Each row is a point on a tangle of strands that fork, close into loops and nearly touch. The rows are in no order.
Points whose rows are less than 74.2 apart are linked; no others are. Some points are linked to none.
K_712: [ 41.1   3.6  10.8 -19.5 -12.8  11.1  -5.4  13.5   5.4 -15.6 -37.2 -18.3
 -19.6  22.3  16.3 -13.3   0.8 -13.1  11.7  26.2  -6.2]
K_755: [ -0.7 -15.8  19.5  -6.0   6.1 -10.8  -4.5   1.1  21.2  -9.0  19.2  18.3
  -6.5  54.2  -2.9  18.9  29.7   8.3 -35.4 -19.3 -26.9]
K_603: [  2.2   4.4  28.0   7.0   4.9  41.1 -35.0  40.8  35.5  15.2 -14.0   3.0
   1.9  52.4 -25.2   4.6  18.9  -8.5  -3.8 -28.0  12.1]
K_510: [ 23.0  -5.8  19.1 -29.9 -20.9  33.7 -18.3 -52.0 -26.5 -27.7 -31.7   0.8
   8.5  11.4  12.3 -31.5  11.1 -12.0   5.7  11.3  -7.6]
K_416: [-14.2  14.7 -59.7  42.1  31.6  -0.9  19.2   6.6  24.2  34.0  12.8  -1.6
 -17.5 -19.2   1.7 -10.6  -7.1   5.8   2.9 -18.4   1.3]
K_492: [ 15.2  -4.2   8.4 -35.5 -24.5  -6.7  12.9  -7.5  12.7 -29.4 -48.3  -7.0
  31.4 -30.7  24.0   4.4  -4.6   4.6  24.0 -13.2 -24.2]
K_776: [  9.7  -7.8   2.3   6.4  25.1  -8.7  -1.6   1.8 -13.9  15.6   9.0  -2.6
 -17.2  34.9  -7.8  -8.9   6.5 -20.5  -7.4  29.5  -6.6]
K_101: [ 29.8 -11.8  47.3 -31.2   7.6  55.4  -4.4  37.3   2.4 -10.2 -31.3 -27.3
   0.6  40.8  13.1  -1.5   0.1   8.6  -3.9  21.8 -36.9]
K_676: [ 17.2   8.5  -8.6  19.1  -6.2   3.9  -6.6  10.2  -9.7 -24.5  18.6  -9.2
 -33.2 -75.5  27.4  -2.9   6.1   4.8 -10.3  30.6  23.3]
K_236: [ 33.3  -2.0  25.2 -31.1 -23.0   0.8   8.6 -52.2 -31.6 -45.4 -46.6   5.0
  14.7   5.4  38.4  -5.8  -0.4 -10.1   5.9  17.8 -26.9]
K_315: [-28.7  -3.7   6.6   4.7 -14.2  -8.6 -22.6  33.9   4.9   5.2  24.0  -0.2
  18.9 -37.1 -32.2  18.9  -1.0  17.9   5.6  -9.7  38.4]
K_622: [ 21.6   4.7  13.1  25.1 -15.7  -5.3 -29.6  42.6  28.6  12.4 -15.7  20.9
 -40.9  22.5 -17.4  -6.3  15.5 -33.4   3.7  14.9  36.6]
K_536: [ 33.7  -0.1  43.6 -13.7  -2.5  36.8 -20.7  52.5  29.0 -22.8 -21.4  -9.8
 -14.9  57.1   1.4   3.1  24.1   3.8  -4.5  -0.3 -21.7]
K_11: [-31.3 -16.1   8.0   4.5  12.2  41.3 -31.0   9.3  -0.8  53.8  32.2  17.0
   9.3  25.3 -49.2  -5.8   1.2  -1.5 -28.6   0.0  11.6]
K_327: [  1.8  -4.0 -15.6 -22.5  13.7  20.4 -23.3 -23.8 -35.1  21.9  24.2  13.3
   5.6   3.5 -26.1 -15.6  12.7   8.1 -14.3  34.7  12.9]
K_847: [  6.8   2.6 -38.9  19.2  12.7  14.5  -3.5 -14.1  23.5  23.9 -37.4  29.2
  -0.8  42.4  14.5  -6.7  22.7 -18.9   2.5 -34.0 -18.1]
K_772: [  9.8   2.8 -45.9   9.9  10.2  -9.1  -0.8 -40.6  22.4  -1.6 -12.5  48.8
 -10.3  -4.4  25.4   1.3  17.3  11.5  -9.0 -40.7   2.2]
K_34: [  5.5  22.0  41.4  21.2  21.3 -11.9  17.9  44.1  12.8   8.1   6.5 -23.2
 -22.8  71.4 -14.7  17.3  -2.4 -27.4  -3.2  -1.0 -21.5]
K_274: [ 16.5  20.4  12.1  19.4   8.1  -2.7  11.3  36.9  26.6   1.1 -33.4  -7.7
 -16.7  65.6   0.7   8.0  -0.2 -25.0  14.9 -17.6 -24.4]
K_596: [-39.2  10.1  13.8  17.9 -48.1  -4.0   5.4   1.3  -3.4 -11.1  37.0 -16.4
  -0.8 -64.8 -16.7  -4.4 -45.0 -10.3  25.8 -16.0  31.9]
K_266: [-28.8   8.6 -19.0  -7.6  12.6   9.2 -14.5  12.5  20.8  22.3   2.2  12.4
  32.5  14.1 -34.0   8.1  12.1  22.1   5.8 -43.8  10.9]
K_692: [ -0.6  21.7  -1.6   2.2 -11.8  10.8 -10.3   0.0  15.5  13.7 -28.1   2.0
  -2.8  28.4  -6.5 -13.0  -3.1 -19.2  26.6 -28.7  11.2]
K_301: [  2.7  13.8 -27.7 -14.6  13.2   3.1  -1.4 -28.3 -19.7  -6.6  -4.8   1.7
   9.3 -27.7   7.7 -16.0  -8.9  17.7  19.8  -2.8  16.6]
K_347: [ 20.1  -2.4   7.7 -41.9   3.5  40.2  -3.9  -1.9 -14.7  11.9 -18.3 -45.3
  29.9 -10.9  -3.2 -22.1 -15.8  14.5  10.2  34.4  -7.0]
K_890: [ 27.1  -1.5 -40.7  16.3  11.6   2.8  -3.2 -38.5   3.7  22.5 -16.0  35.5
 -25.0  37.1   3.6 -23.8  24.0 -18.6  -8.9 -12.1   2.1]
K_744: [-27.8 -10.2 -18.2  11.7   0.7 -21.4   3.3   6.4  -2.9 -28.5  35.4   7.9
  -7.0 -49.4  10.2  13.9  -0.9  34.5  -3.8 -25.6  11.9]
K_312: [-37.5 -13.3 -25.7   5.7  10.3 -31.3  24.8 -53.6   0.7  16.7  37.7  21.6
   0.3  28.5 -24.5  20.5  -2.2  -1.8 -17.7 -37.6  -8.4]
K_216: [ 13.0  -2.8 -24.3  -6.2  14.2   0.8  -4.7 -20.0   7.6  -1.3 -29.2  30.3
  16.2  45.9   8.0  12.2  31.7  -3.6 -15.7 -39.5 -32.1]
K_666: [ 11.7  -0.1  -8.5  19.7 -17.5 -17.7 -21.4   2.0  21.7 -38.7 -15.9  13.6
 -14.8 -24.7  39.8  14.2  19.7  10.6  -0.9 -28.0   9.6]
K_61: [ 14.1  -0.4  -4.7 -20.8  27.7  11.7  16.2 -20.4 -24.3   7.6 -19.9 -11.4
  13.6  12.4  19.4 -13.7  11.9   4.8   3.6  18.4 -25.1]
K_987: [  7.1 -16.9   7.4   3.6  23.1  56.5 -27.8  21.9  39.4  25.7  -2.5  14.8
   5.6  65.8 -16.0  -1.4  18.4  20.3 -17.3 -30.1  -3.9]
K_392: [ 14.6   1.3 -29.6  43.4  31.5 -19.8  34.1   7.9   8.2   3.9  14.1   3.8
 -48.4  10.4  28.1  -5.4  -5.1 -15.9 -17.9  18.2 -11.4]
K_564: [  7.1  15.3  17.2 -32.8 -19.7  24.1   1.0  36.4  35.5   6.7 -13.7 -51.1
  23.5  -2.0 -26.6   4.8 -34.4   5.1  18.0  24.5   3.1]
K_399: [-16.3   9.0 -43.8  11.4  33.8 -18.8  25.3  16.3  24.2  27.8  -4.8  -4.8
  12.8 -11.1  12.4  12.8  -1.8  27.3  11.7 -25.6 -10.7]
K_198: [ -5.7  13.9  46.7   1.1 -35.1 -24.6  12.6  23.0  17.6  -8.9   7.4 -28.5
  -8.7  23.1 -18.1  19.0 -39.3 -19.2  17.4   6.0  -9.6]
K_690: [-31.3   5.3   2.6  30.3 -19.4 -11.1  12.3  11.1  -5.6 -25.1  38.5  -6.9
  -8.9 -56.3   6.5  -4.8 -12.5   2.8   1.2 -29.7  24.3]
K_981: [ 27.1   6.6  -5.6 -18.3 -32.5   2.6   3.2   5.6  38.8 -23.7 -46.6 -11.7
   4.6 -31.6  32.1   0.7 -21.8   0.3  18.7  17.1 -10.8]
K_405: [ -4.7 -12.7  19.2 -23.8   1.4 -19.3   4.4 -17.4 -43.5 -20.2  21.3 -18.6
  18.5 -27.0   0.9  -1.0  -7.0  15.2  -4.2  40.5  10.4]
K_875: [-22.1   6.1  -5.7  -2.9 -25.6  -3.0  26.8  36.1  25.0 -14.2   5.4 -47.5
  22.6 -59.2   2.1   0.4 -51.7  18.6  22.8   0.7  -2.0]
K_411: [ 11.8   0.7 -22.0   1.7  20.6   8.5  28.6  13.8   6.7   1.4 -43.1 -23.6
  15.7 -62.5  43.1   2.9  -8.1  21.7  16.9   4.8 -31.3]
K_820: [ 19.1 -18.4  46.7 -47.7   3.3  34.2   5.8  19.5  -6.0 -25.7 -29.1 -33.1
  30.5  10.7  18.2   3.8  -6.6  21.6  -7.9  18.6 -46.3]
K_840: [-12.6  14.9  25.5  33.6  21.4 -33.0  27.1  19.9  -7.0  19.6  23.7   5.1
 -11.9  57.9 -16.5  20.8  -8.3 -29.0 -15.4   6.3 -17.4]
K_196: [-23.7 -11.5  63.3  -0.9 -13.5  24.4 -28.0  21.2  -4.7 -19.7  27.6  -3.0
   0.8  49.5 -18.3  12.1   5.4  -0.4 -14.1 -24.9  -6.4]
K_320: [  7.5  -4.1 -46.4  36.7  36.2 -19.8  41.5 -37.6 -14.3   3.9   9.7   7.2
 -28.0 -13.3  42.2 -18.8   0.5  -8.1 -17.8   8.0 -10.1]
K_331: [-38.0  -7.4   8.6   4.8  -1.0 -30.8   0.7 -26.3   3.2 -14.1  22.5  25.1
  16.2  38.5 -18.3  12.2   3.4   4.2 -13.8 -46.1 -10.2]
K_723: [ 15.0   3.7 -35.5  14.0  22.0  -4.5   5.6 -24.3 -12.1  27.6  11.9  24.3
 -35.9  21.4  -8.2 -30.6   3.3 -25.0  -8.9  30.0  10.6]
K_920: [ 22.9   9.3 -35.2  23.0   2.9   9.1   1.4  -3.1  -1.7 -25.7  11.8  -5.5
 -18.9 -73.7  44.8 -17.7   6.7   6.2 -11.1  -9.7  15.2]
K_682: [ 17.9 -10.6  13.6 -33.5 -44.9  -8.2  15.2 -39.8  -1.9 -52.7 -48.9  13.2
  18.8 -30.7  42.1   2.0 -17.1  -2.7  12.8  14.8 -33.0]
K_467: [  6.8   2.3  29.7 -17.0 -13.4  24.4 -28.5  -0.2 -15.5  -2.2   4.0 -10.3
 -12.6  29.3 -18.4 -19.7  12.7  -8.6   6.9  -1.0   2.0]
K_892: [-14.1  -2.6 -20.7  -6.9  31.5 -30.9  44.6  -0.1 -16.5  -7.5  -6.3 -20.3
  36.6 -36.9  31.6   9.2  -7.5  34.8  14.3 -17.5 -14.7]
K_105: [  3.3  12.0  -1.2  -1.9   0.5  -8.3  51.6 -31.2 -20.3  -8.8 -28.7 -31.8
   1.6 -17.8  36.9 -22.1 -37.2 -18.8  15.5  26.6 -16.9]
K_99: [ -8.2 -11.0 -22.5  21.1 -16.6  -5.1 -18.4 -16.9  20.3  40.7  24.7  48.7
 -24.7  22.8 -37.5   3.8   3.8 -25.9 -14.6 -22.2  25.6]
K_376: [ 19.4  -4.6 -18.8 -14.6   8.4  19.8 -22.8  15.5  12.0   5.7 -37.3   9.3
  18.9   4.6  16.1   0.4  26.2  11.3   4.8 -12.5 -11.7]
K_25: [ -2.2   9.7 -37.8  -9.8  26.4  23.4  -7.1  -7.7 -18.6  42.7  16.3  -6.4
  10.9 -17.8 -22.3 -24.0  -0.4  11.5  13.5  34.9  19.8]
K_421: [ 25.2  -7.7 -26.7  -9.5  -0.7  -0.4 -37.2 -12.9  -4.9  -2.9   5.1  27.7
 -12.5 -32.4   2.2  -0.9  30.0  12.5 -12.0  29.7  34.9]
K_83: [ -7.7 -10.2 -55.9   4.4  14.2  -7.7  14.6 -54.9  -4.5  -1.0  10.6  30.1
   5.0 -29.9  21.9   7.9  -1.3  19.4 -15.3 -25.4   8.3]
K_394: [ 10.7   6.4   4.1 -23.9 -35.8  18.2   2.3 -58.5 -16.4 -27.0 -50.4  12.5
  41.6  -9.9  14.5 -18.4 -15.6 -17.8  27.2 -26.8 -15.0]
K_791: [ 12.7  24.4 -12.6  16.6   7.9   0.6   2.5  38.1  41.2  26.1 -39.2  -4.8
   1.6  35.3  -4.4   5.8  -2.1 -19.9  22.2 -38.7  -3.9]
K_815: [ -8.5  -5.6   0.0 -22.9 -21.3 -21.5 -25.3   6.3  20.1 -46.5 -28.7   7.1
  32.2 -17.0   7.7  27.6  23.3  19.4  17.1 -43.2  -4.5]
K_631: [ 23.8 -30.2 -21.8  -1.5  15.4   3.4 -14.2  -3.6  13.4  53.7  24.4  34.2
 -32.9   1.2 -35.8   3.9  14.3 -13.1 -35.8  29.5   9.6]
K_270: [-39.3  25.2   8.5  26.4   3.0 -11.7  24.3  28.3   7.0  31.3  17.2 -33.8
   1.2   0.8 -24.2   8.3 -33.9 -11.9  31.9 -11.1   8.2]
K_732: [  5.0 -21.9  36.6 -55.6 -22.1  10.7  -5.4   0.5   0.2 -38.5 -22.6 -25.0
  39.9  -2.4  -5.7   6.7 -11.3  17.6   0.2   7.1 -16.5]
K_521: [-17.8  -3.1  -8.8 -14.6   1.0 -13.1  33.2  15.8   6.6 -17.3 -12.3 -28.2
  34.3 -42.9  17.5  14.2 -29.1  24.1  30.2 -23.9  -7.7]
K_283: [-13.2  -8.2 -43.5  -2.5  37.3 -15.6  32.9 -28.5 -26.0  -9.7  12.6  10.4
  30.9 -37.2  29.4   4.7   3.5  39.2  -1.4  -9.4  -8.1]
K_753: [-12.6  -7.1 -25.9 -17.8  38.8 -17.8  39.5 -48.6 -40.9   3.2   8.8  -8.8
  30.5  -3.5  16.5   1.3   1.9  17.9 -10.6   9.6  -0.3]
K_731: [  5.3   3.1 -57.3   1.4  40.3   0.1  16.6  20.0  11.1  17.4 -24.9  -6.8
  22.3 -37.4  26.9  11.4   0.0  37.5  13.1  -3.5 -14.4]
K_323: [ 24.8   2.4   1.3   2.7 -32.7  -6.8  -7.9  20.4  40.1 -26.0 -43.8  -7.4
 -28.0 -26.1  28.7   3.8   1.6  -3.1  12.4 -12.3  -1.8]
K_853: [ -0.5 -17.8  70.6 -16.8   4.0  15.7 -22.4  34.0 -14.8 -11.6  21.4   1.6
  -5.0  51.4 -16.5  23.0   9.0   5.6 -24.0  23.7 -22.3]
K_240: [ 16.6  -6.3  20.9 -25.1 -10.0  49.9 -38.8  20.0  24.6  -6.9 -46.7  -1.9
  24.5   4.0   5.8  -2.0  24.8  12.9  10.6 -11.0  -2.0]
K_253: [ 23.9  -0.4  32.3 -28.8 -37.9  36.5 -38.4 -23.7 -17.7 -14.5 -15.7   0.8
  -3.3   8.8 -15.0 -31.2   6.0 -15.2   1.6  27.9  16.2]
K_262: [-18.0   8.7   7.4   2.0  -4.9  -2.1 -14.1  -2.0   3.5  -4.8   7.7   1.4
  17.9  31.7 -19.2   2.2  10.3   3.9  12.4 -45.8   3.8]
K_242: [-18.3  11.5 -16.7  57.6  -9.2 -10.8  14.3   1.8 -22.3  12.0  46.3  20.6
 -34.9 -35.4  10.1 -11.3 -11.1 -34.0 -24.6   4.9  12.4]
K_642: [ -0.7  15.3   5.4 -17.7 -19.3 -12.5  26.8  27.2  29.7   8.3   0.0 -53.4
   3.4 -19.1  -8.6   9.6 -51.0   1.5  22.1  23.2  -6.2]
K_118: [-17.0  -4.4 -15.6  -3.1  11.9  14.4 -22.7  16.0  20.2  36.1  25.1  10.5
   6.6  18.6 -45.8  14.1  18.2  11.6 -20.5 -15.3   8.7]
K_128: [  0.5  17.0 -38.0  44.7 -13.1  13.6  -5.1 -16.4  17.6  -5.9  14.7  18.2
 -31.6 -38.9  18.3 -27.9   4.3  -8.3  -1.3 -36.4  34.4]
K_975: [-17.3  10.0 -18.3  11.1  48.1 -16.3  39.2  -9.9 -17.1  31.6  18.6 -22.9
  10.0  25.2   1.5   1.9 -15.7   3.3  -5.2   6.5 -14.5]
K_187: [-11.2  -0.1   7.3 -25.9 -19.1   4.8   8.8 -52.7 -41.7 -23.0 -14.3  -9.5
  42.7   4.4   4.7 -22.1  -7.3  -0.9  24.7 -32.1   3.3]
K_475: [  8.8  -6.2 -28.0   5.4  16.4   0.1 -27.5  17.3  17.4  31.6  11.6  17.3
 -12.7   3.2 -24.7   7.3  22.2  10.3 -15.3  17.8  11.4]
K_406: [ -5.5 -29.1  18.9 -41.9  -3.6  -2.5  -9.7  -2.9   0.3 -47.4 -25.8  15.8
  56.8 -21.3  16.7  21.1  26.7  23.0  14.4 -32.1 -27.8]
K_245: [  4.8 -31.1 -12.7   4.2  -6.1  -6.2   0.7 -23.4  13.8  43.3  31.1  46.5
 -43.7  12.5 -41.2  24.5  13.5 -18.7 -34.3 -12.1   4.9]
K_222: [ 15.0  15.2 -21.4  32.1  19.3  -5.0  36.9  13.4   2.2  -3.0 -12.8 -22.9
 -38.2  -9.2  45.3 -17.7  -5.5 -18.1  12.2  12.0 -13.4]
K_415: [ 19.6   7.8 -20.5  39.6 -17.7   7.9 -28.2 -11.8  12.7 -34.9   9.0   8.9
 -39.7 -51.6  37.4 -29.7  16.7 -17.0 -12.1 -10.2  32.4]
K_618: [ 24.8 -11.0  55.2 -26.4 -13.7 -10.3 -15.9  11.0 -33.0 -25.3   6.2  -6.8
 -12.2   0.8  -1.2   4.7  19.8   5.6 -19.7  74.0 -10.0]
K_2: [  9.8 -13.3  50.9 -25.0   7.1  14.3 -20.3  34.0 -18.9  -6.9  18.2 -22.4
  -0.6  14.4 -19.0   6.3  19.0  15.5 -15.6  50.4  -7.0]
K_102: [ -6.3  21.8  29.3  26.8 -19.6 -14.3  28.4  21.6 -11.3  25.4  10.8 -25.8
 -23.6   7.5 -11.2 -15.4 -56.5 -52.3  21.7  40.8   1.6]
K_657: [-24.5   5.7   6.4  11.8 -13.2   0.2 -22.0 -22.2 -13.0  22.6  28.0  36.7
 -13.1  34.2 -37.0   2.4   8.6 -16.8  -8.2  -9.3  13.5]
K_482: [  0.2  12.2  20.8  30.9   3.1 -24.7  19.4  -0.4 -23.2  18.1   4.2 -13.9
 -30.5  23.9   3.3 -10.4 -21.3 -29.5   0.2  36.6  -2.0]
K_581: [ -1.4 -19.9  16.9 -41.4  -0.9  27.0 -10.6  -5.4  -9.7 -23.4 -16.7  -7.4
  58.8 -14.8  -2.5  -0.6  10.7  32.6  12.3 -16.6   1.6]
K_325: [ 29.8  12.2   6.9 -41.9  -4.4  36.2   6.6  19.5  24.9  18.0 -39.1 -48.9
  23.4   5.2   0.9 -11.8 -28.5  -7.1  16.4  33.0 -21.3]
K_751: [  1.4  -9.2  46.8 -14.3 -17.9 -32.0   0.6   0.0 -28.9 -40.4   4.3 -11.6
 -10.7  -7.2   6.1   9.1  -3.2  -1.4  -3.7  34.3  -6.5]
K_313: [-30.0  -1.2   9.3  26.6  12.8 -41.7  29.6 -16.8 -21.7  22.8  42.1  12.7
 -16.6  28.1 -16.9  17.9  -9.4 -12.5 -28.9   8.9  -6.0]
K_303: [-34.1  -7.7  28.5   2.5   8.6 -34.5   3.6  29.2 -19.8   3.8  45.7 -12.2
  22.5  10.1 -20.3  37.2  -3.7  19.1 -17.4  13.9 -12.5]
K_582: [ 11.3   9.0 -25.5 -26.4  17.5  34.9  -4.4  -2.2 -13.6  35.3 -22.3 -30.0
  24.9 -31.2 -11.3 -17.7  -4.2  13.5  24.7  33.1  13.8]
K_489: [-12.9 -24.6 -16.4  -6.1   7.5 -24.6  -7.2  -3.9  -5.4 -14.7  41.4  20.2
   0.5 -37.2 -13.7  21.8  20.1  41.3 -22.0   6.0  15.2]
K_235: [  7.6  15.0 -12.9  11.4  16.8   8.1  -1.4  45.9  52.8  15.0 -63.5   2.4
  14.7  14.6  15.5  21.4  15.0  -4.0  24.9 -35.6 -26.2]
K_687: [ 12.7  13.4 -29.4  13.6  -6.9  10.3   8.7   0.9   9.7 -15.0 -27.5 -21.2
  -3.7 -66.5  43.7 -19.4 -10.4   4.7  12.2 -10.8  -6.0]
K_670: [  2.7  30.4  24.8  12.3 -36.4   1.1  13.6  13.2  25.6   7.9  -8.4 -23.1
 -21.2   7.0 -23.8 -11.4 -47.6 -39.3  24.3  16.3   3.6]
K_720: [ 16.4  -7.9  -9.6  -4.2  -0.6  -4.4 -23.5   3.2 -17.0   2.5   5.1  -2.9
 -26.9 -46.1  -3.1  -7.3   7.5  14.3   6.9  43.3  29.2]
K_192: [-40.9  -4.8   9.7  -6.1  -8.4  -2.9 -26.4  -4.9 -28.4  18.5  39.2  19.1
  33.0 -20.4 -42.4  11.2  -1.8  16.3   4.0  -6.2  30.2]
K_641: [-11.9  11.8 -28.8  47.4   9.1  -5.6  38.2 -33.5 -18.7  -4.3  44.0  13.4
 -35.1 -32.0  29.3 -21.4 -16.5 -15.7 -26.9  -2.1   1.2]
K_133: [ -0.4   8.4  26.0  21.5  -9.4   0.2 -31.0  47.6  38.2  14.1   3.4   9.8
 -17.7  54.2 -32.1  11.6  16.6 -26.5   2.4  -7.6  18.6]
K_653: [  2.3   9.0  -7.3  -1.0 -24.7  22.9 -40.4 -37.6 -33.5  18.6   8.1  27.1
  -3.6 -24.3 -20.1 -21.2  -1.3 -15.9  17.4  19.1  53.8]
K_58: [-13.2  10.9  12.7 -16.4 -21.3 -14.3  16.2 -16.5 -14.0 -28.3 -17.3 -15.3
  19.6   5.6  -6.0  -2.6 -17.1  -7.6  28.3 -17.9  -2.3]
K_766: [-43.0  -7.9  29.3  20.3 -19.2 -36.2  12.6  22.8 -13.9 -19.1  42.8  -1.9
  -2.6 -28.7 -10.2  22.8  -9.9  -7.6   0.5 -10.3   9.4]
K_867: [ 30.9  -4.9  14.9  -9.2  29.3  24.2  -8.6  55.5  21.0  -0.8 -15.3   3.7
 -14.0  62.7   2.9   4.5  25.8  10.8 -23.0  18.4 -24.5]
K_54: [-26.8  -5.2  14.4 -16.6  -3.1  22.6 -23.6  -5.6 -46.1  17.3  28.6   3.0
  28.6  -7.6 -43.8  -6.2   6.7  -5.1  -2.1  22.0  14.0]
K_402: [ 20.6  21.4 -18.5  10.4   8.4   9.4  30.0  -3.0  -5.4  16.3 -29.2 -33.5
 -18.5 -12.3  28.7 -27.5 -33.8 -22.0  31.2  27.5  -4.4]
K_282: [ 22.2  -6.3 -48.9  -9.7  23.6  -5.2  -8.9   1.3  20.4   7.5 -20.3  10.5
  12.6 -22.8  19.0  13.2  26.7  36.1  -7.2  -9.3   3.4]
K_686: [ 42.8   2.9  15.4  -0.3  -8.8   3.5 -27.3  37.2  23.0  -3.2 -35.5   2.9
 -37.4  22.3  -0.1 -17.6  20.4 -20.1  10.0  25.6  14.3]
K_285: [-16.2  -0.8   7.3  12.4 -10.3  -6.9 -31.6  50.2  32.8  26.0   2.4  -8.3
  10.9  -6.2 -40.7  18.6  16.3   4.0  12.9 -12.0  42.2]
K_945: [-16.5  -7.6  -9.9  30.9 -20.3 -14.7 -10.4 -13.7 -34.9   6.1  36.3  18.8
 -20.2 -32.2  -4.1  -2.0  -2.7  -3.2  -4.6  10.2  24.2]
K_828: [-27.1 -14.5  27.2 -20.6  18.4 -36.1  14.2  -9.9 -39.0 -19.0  33.8  -6.5
  22.7 -12.1  -8.6  23.6   1.6  21.6 -10.3  11.0  -2.2]
K_612: [-29.2   9.9  42.6  24.5 -30.7 -30.6  22.4  27.3   1.1 -12.5  23.2 -28.7
 -19.3 -14.2  -4.7  15.8 -36.3  -5.2   0.1   1.4   0.1]
K_188: [-11.2 -12.0  45.9   0.8 -10.9   8.7 -25.3 -17.8  -9.5 -28.7  23.0  26.0
  -6.1  53.7 -17.6   3.3  26.2   1.5 -26.2 -15.0  -8.2]
K_561: [-14.8  -1.9 -26.4  -3.2  52.5  -5.9  53.8 -37.0 -32.5  21.3 -22.1 -13.9
  44.9   1.5  28.3   4.1  -7.1  14.6  -1.0   7.0 -31.3]
K_292: [-16.7 -22.3  -8.1 -21.5  16.8 -22.6   2.4 -29.8 -21.5 -21.8  38.2  15.6
  20.3  -4.7  -1.6  19.4  24.3  33.7 -25.3  -4.0  -1.7]
K_144: [ -2.6   8.1 -55.3  42.7  12.8  -0.8   8.0 -24.2  17.3  22.1  17.2  28.6
 -35.7  -8.2  12.9 -20.4  -3.3 -17.1  -7.3 -27.9  21.9]
K_842: [ -5.6  10.0  22.9  -7.8  -4.9 -19.0  38.9 -15.6 -10.3 -15.5 -18.6 -29.5
   6.0  17.9  18.8  -3.1 -25.9 -15.1  10.9   0.7 -22.1]
K_93: [-23.8 -22.2 -21.8  12.6   9.7 -22.2  21.7 -40.3 -12.1  30.5  53.9  28.2
 -12.8   0.3 -24.8   9.9 -11.1  -7.0 -36.1   0.5   0.2]
K_290: [ 14.8  -9.9   0.9   6.7  21.2 -19.1  -3.6  13.7  15.2  10.8   7.9  19.3
 -30.2  47.0  -4.1   7.2  24.6  -7.7 -32.2   9.5 -20.3]
K_8: [-23.2  -2.4  11.8   4.8 -19.6 -26.3 -15.1 -42.8 -23.7  -8.3  30.7  36.4
  -4.6  19.0 -15.4   3.5   5.3  -6.5 -15.2 -25.9  12.9]
K_577: [ -3.8 -13.8  -1.2  -2.2  -5.8 -29.9 -15.6  -7.0   9.0 -54.3  -0.6  30.5
   9.1 -15.2  24.0  25.2  29.4  30.7  -6.8 -40.4   5.8]
K_602: [ 40.2   7.8  36.1 -28.7 -34.3  42.0 -25.1   7.1   9.6 -15.5 -22.7 -15.8
 -14.5  34.9  -6.9 -29.5  -9.4 -28.7   4.2  41.6  -1.2]
K_273: [-11.3   7.7  -5.7  31.2 -25.1   5.3 -28.8  -3.6 -17.0  31.9  18.2  26.6
 -21.2 -29.2 -14.9 -10.0  -2.1 -24.5   1.1   8.5  50.7]

A tip is a point with one link. Name the tips that can be reached along the links from each point below, in the order of the rows.
K_840 -> K_11, K_235
K_723 -> K_596, K_216, K_303
K_521 -> K_772, K_285, K_561
K_392 -> K_394, K_653
K_622 -> K_987, K_467, K_867
K_282 -> K_421, K_240

How many points has the smallest loop of links through each point below? Write none if it is on no loop.
K_415 -> 9
K_744 -> 21
K_313 -> 10
K_133 -> none

A piece is all that can be reached along the links. How many separate loops has the piece of each point below (a circle has one, a figure eight two, a Y none), and how many tips (points with one link)?
K_981 -> loops 0, tips 3
K_582 -> loops 0, tips 3
K_240 -> loops 1, tips 2
K_93 -> loops 2, tips 2
K_489 -> loops 1, tips 3
K_842 -> loops 0, tips 2
